Points on a hilly landscape, in no order, each with its height.
From any point a ball rolls to the lowest of the 3 points nearest to it. It stops when none of these is lower. Distance is the straight distance between rows; heights are no part of it.
K993: [165 137 116 103 138 117 120 118 144 135]  h=401
K310: [ 97 154 135 161 136 164 156 124 104 133]  h=191
K947: [153 148 111 121 141 127 126 122 131 136]  h=603
K238: [145 135 114 141 111 140 135 125 140 124]  h=792
K209: [147 128 114 118 119 125 120 136 141 126]  h=846
K388: [155  95 108 143  86 125 108 128 172 106]  h=135
K770: [129 139 119 101 131 114 122 156 115 133]  h=330
K374: [151 191 131  41 184  76 128  94 116 153]  h=100
K513: [131 188  96 158 186 153 155  92  99 151]  h=66
K561: [ 76  55 166 120  76 113 104 172 138 107]  h=74
K383: [ 73  79 199 134 113 130 128 170 114 129]  h=65
K706: [ 65  74 216 127 113 118 122 183 118 141]  h=67
K882: [111 167 107 184 167 171 160  91 103 136]  h=130
K852: [102  52 108  90  73  75  85 170 149 112]  h=261
K845: [127  71 107 131  69 120 102 141 167 100]  h=203
K397: [ 97  62 134 117  75 116 103 164 145 103]  h=102
K958: [140 173 113 102 179 119 139 120 104 156]  h=17
K550: [ 95  79 159 142  78 156 127 150 139 105]  h=47
K763: [112 188 117  88 211 104 143 129  66 171]  h=20
K918: [176 176 112 163 176 138 148  69 127 143]  h=834
K266: [ 90 111 165 127 107 129 129 164 110 119]  h=144
K81: [121  57  98  97  79  89  89 150 165 117]  h=235
K311: [ 97 116 151 153 104 161 148 141 121 118]  h=75
K966: [123  59 102 122  71 106  93 148 176 105]  h=216
K677: [135 186 107 112 188 122 146 107  95 163]  h=24
K430: [106 133 137 145 121 152 141 137 110 123]  h=245
K371: [ 69 136 181 133 147 120 137 168  82 140]  h=108
K896: [ 75 138 168 136 142 137 144 153  87 132]  h=138
K668: [101 131 142 163 119 166 155 119 118 126]  h=141
K974: [130  56 107 148  56 119 100 132 191  96]  h=187
K660: [ 88  59 188 156  83 177 138 144 134 120]  h=44
K73: [144 135 117  89 131 106 114 140 132 134]  h=165
K18: [163 118 110 117 118 113 113 123 158 123]  h=685
K359: [126 124 124  84 124 103 111 166 121 132]  h=447
K249: [108 121 147 173 103 179 154 121 132 116]  h=101
K885: [185 164 116 134 165 122 137  76 135 135]  h=644
K779: [140 144 119 184 113 161 150 107 139 116]  h=411
K250: [115 149 124 190 132 179 160  99 121 124]  h=231
K877: [201 137 119 141 133 122 123  83 153 120]  h=883
K925: [136  83 105 104  91  99  91 149 161 112]  h=227
K491: [119  94 114  90  96  96 100 167 138 121]  h=19
K654: [152 119 109  81 120  98 100 147 144 133]  h=328
K692: [129 101 130 167  76 158 129 123 162  98]  h=89
K578: [203 148 132 130 147 110 123  62 152 118]  h=638
K130: [186 158 132 103 159 100 124  69 150 127]  h=413
K144: [105 115 137 118 111 131 123 159 119 116]  h=347
K563: [148 172 104 152 167 148 150  94 116 147]  h=72
K66: [138  84 123 161  66 147 115 127 174  94]  h=81
K407: [129 111 112 102 103 110 106 154 145 121]  h=465
K219: [ 84 169 133 119 175 114 137 153  68 153]  h=9
K910: [ 97 144 144 114 141 118 132 168  87 138]  h=149
K851: [ 74 113 189 130 130 125 134 170  91 133]  h=83
K541: [204 166 141 130 169 110 135  46 131 119]  h=773
K766: [161 164 109 141 157 132 136 102 128 141]  h=92
K369: [163 181 116 112 194 115 143  81 120 155]  h=214
K828: [114 163 116 147 150 146 152 118  99 140]  h=62
K68: [150 159 117  92 158 107 133 129 116 148]  h=29
K645: [110 179 101 146 192 144 146 108  79 150]  h=28
K702: [153 134 113 164 105 152 133 117 151 114]  h=600
K433: [159 184  94 183 196 160 150  64 112 144]  h=887
K962: [113 184 113 113 198 119 143 122  73 159]  h=15
K529: [183 172 128 105 175 108 132  67 135 132]  h=283
K696: [ 85  72 144 100  89  96  92 184 128 108]  h=137
K493: [120 165 109 191 155 179 160  91 117 131]  h=172
K546: [133 139 124 158 113 157 144 118 133 121]  h=554
K806: [137  95 109 123  91 124 107 145 158 112]  h=225
K154: [157 165 107 174 144 157 150  98 127 132]  h=661
K942: [138 162 112 133 152 130 142 119 113 146]  h=228
K236: [142 188 116  73 198 102 140 101  97 170]  h=40
K531: [ 75  84 171 118  94 108 107 185 122 116]  h=87
K572: [ 93 172 122 146 180 141 151 129  75 148]  h=18
K761: [153 143 116  79 143 103 116 132 131 143]  h=49
K673: [168 164 123  96 165 112 137  95 133 148]  h=96
K843: [110  88 151 174  70 184 142 121 162 103]  h=95
K939: [138 154 114 159 139 154 147 116 123 129]  h=557
K55: [101  67 140 143  65 157 119 147 156  95]  h=51
K610: [149 136 119  55 146  83 109 130 129 141]  h=63
K952: [152  77 105 121  82 111  95 132 177 112]  h=180
K585: [119 168 120 100 169 108 136 146  84 154]  h=12
K607: [ 85  87 180 150  97 162 139 152 122 119]  h=48
K671: [156 159 125  59 164  88 124 112 130 149]  h=69
K128: [ 80  55 197 131  91 143 119 167 130 116]  h=68
K362: [153  67 104 146  72 120  99 123 188 100]  h=175
K365: [110 104 134 127  93 131 122 154 138 112]  h=454
K307: [182 114 113 152 105 131 114 106 165 108]  h=453
K52: [100 124 140 103 118 111 120 176 107 124]  h=310

For each start below, name the point where the ball stops.
K81 => K388
K974 => K388
K209 => K828
K55 => K660
K925 => K388
K668 => K311
K654 => K219
K673 => K219
K144 => K851
K52 => K851
K236 => K219
K845 => K388
